Points on a hilly landscape, in no order, each with its height.
From any point a climber steps to the highest of the 4 points nearest to it. It stops when none of these is higher. Distance is the straight distance between rows; heights are no part of it.
<766> height 664: [ 23  -4 -20  12  16 -15   5  -8 -26]
<623> height 841: [ 13  10 -15   1  -7 -10  -2   6 -48]
<807> height 36: [  5  28 -43  14 -12  14 -14  11 -65]
<739> height 562: [ 20   4 -24  12   4 -14   3   1 -42]
<137> height 122: [  2  18  -9  -2 -18  -1 -16   5 -58]
<395> height 726: [-35   7  30 -38  -7  -9 -50  12 -21]
<645> height 431: [ 27  21 -21   8  13  45  37 -41  13]
<648> height 724: [ 21   1 -10  15  22  36  19 -41   2]
<657> height 660: [ 25   5 -14  20  19  37  25 -48  -5]
<734> height 658: [ -4  -4  -2 -25  -2  -7   0  29  -1]
<297> height 473: [-14 -11   7 -11 -15 -14   2  36  22]
<567> height 176: [ 11  19 -37  19  -9   0  -7   9 -57]
<743> height 426: [ 22   7 -34  27   8 -12   1  -1 -43]
<537> height 659: [ 10   0  -9  12  20  33  14 -31  19]
<604> height 549: [ -4 -10  -7 -16   3  -9   2  24  10]
<54> height 531: [  8 -11 -14  -2  20  -7   3  -2   6]
<458> height 851: [  4  -4  -5 -26   2  -9   0  19 -17]
<9> height 840: [ 26  -6 -19  34  24   3   7 -26 -24]
<782> height 570: [-21 -15  21   0 -29 -29  11  28  35]
<110> height 108: [ -4  22 -23  10 -19   9 -19   7 -62]
<503> height 728: [ 17 -10 -12  16  28   8   6 -27  -6]
<724> height 559: [ -8   5  18 -37  -9  -2 -16  24 -17]
<509> height 742: [ 22  -9 -16  18  26  -4   7 -21 -16]
<656> height 901: [-24   8  27 -36  -8  -7 -42   7 -31]
<150> height 563: [ -9  -5   6 -23 -13  -6  -4  37   9]
<591> height 412: [-8 -9 -5 12 10 -1  3  1 34]
<631> height 814: [ 18  -6 -11  17  26  22  11 -38  -3]
<742> height 701: [-21 -15  25   5 -24 -35  15  10  45]
<655> height 723: [ 25  -6 -13  28  24  21  13 -40 -15]
<245> height 459: [-15 -12   3  15  -2 -12   4   7  40]
<163> height 400: [  5   7   1 -22  -8  -8  -6  10 -39]
<585> height 466: [-17   0  23 -30 -18  -1 -20  39   1]
<402> height 532: [ -7   6  16 -35 -10  -2 -21  17 -29]
<263> height 308: [ -1  15  15  26 -13  19  16 -22  48]
<663> height 478: [-23   5  29 -33 -22   0 -31  39   4]
<611> height 443: [ -3  12   8 -21 -14  -5 -14   8 -48]
<52> height 614: [-15  -6  25  19 -15 -17  10 -11  51]
<272> height 457: [  3 -11 -10 -15  10 -11   3  15   4]
<293> height 633: [ 13   7  -9  12  18  40  20 -36  19]
<575> height 725: [ 10  -5  -9  13  24  22   9 -31  12]
<625> height 826: [  2   7  -2  17   7  32  13 -23  37]
<574> height 557: [-14  -5  44   4 -18 -29  14 -20  60]
<237> height 425: [  9  -8 -12 -11  15 -11   5   7  -6]
<160> height 439: [-12  16   5  -5 -20   1 -29   1 -59]
<710> height 503: [-16  -5  16 -24 -21  -6  -8  43  13]
<166> height 515: [-14   1  15 -33 -14   1 -14  35   0]
<698> height 332: [ -8 -13  -5   7   7  -6   3   8  32]
<569> height 798: [-20 -14  20  11 -19 -30  12   6  47]
<269> height 458: [-20  -7  23 -18 -29 -12  -7  45  17]
<214> height 607: [ -1   5   8 -33  -7  -4 -11  17 -27]
<303> height 617: [ -2  -2  -2  18  12  17   4 -15  36]
<800> height 629: [-18 -13   8  10 -13 -23   9  13  42]
<259> height 758: [ 24  -5 -24  29  21  -6   4 -17 -31]
<465> height 765: [ 25  -6 -17  33  24  11   9 -36 -24]
<614> height 514: [ 21  20 -14  10   9  46  32 -33  25]
<676> height 768: [ 23  -7 -17  23  23  -5   5 -21 -25]
<141> height 680: [-18   6  25 -40 -11   0 -33  24 -14]
<32> height 610: [  7 -10  -9   8  24   8   2 -15  16]
<173> height 656: [-12  12  16 -23 -16  -4 -29   0 -48]
<319> height 589: [ -6  -3   5 -31  -7  -3  -6  31  -6]
<692> height 529: [  1 -11 -10   5  22   1   2  -6  20]
<38> height 430: [  0 -13 -12  -6  15  -9   3   9  12]
<811> height 591: [ 10  19  -5  16  -1  42  24 -25  36]
<448> height 423: [-12  -3   8  24  -2   2   5  -9  46]
<615> height 469: [-29   5  33 -36 -14  -2 -40  32  -3]
<720> height 471: [-15 -13   2   2  -8 -17   5  23  32]
<550> height 866: [ 15  -1 -16  -2   6 -16   4   3 -32]
<196> height 655: [ 13 -10 -13   7  28   0   5 -18   0]
<205> height 267: [  7  10  -4 -14 -10  -9  -5   7 -46]
<17> height 662: [-18  -9  29  14 -19 -28  12  -9  51]
<99> height 477: [-11   2  18  24 -11   2   9 -16  49]
<634> height 492: [-11   6  26  22 -17  -2  14 -20  50]

For each start below, name the point where the climber stops.
<297> => <458>
<604> => <458>
<99> => <569>
<692> => <631>
<448> => <625>
<293> => <631>
<269> => <458>
<710> => <458>
<110> => <656>
<615> => <656>
<611> => <656>
<567> => <550>
<634> => <569>

Call two points neighbours if one is among the 4 nearest of the other. Go from one point of each pair to the other, from neighbour to neighbour, staying as high as possible. Name the lowest point that can't be avoided.
<656>, <458> => <724>
<625>, <631> => <537>
<631>, <9> => <503>
<631>, <550> => <766>
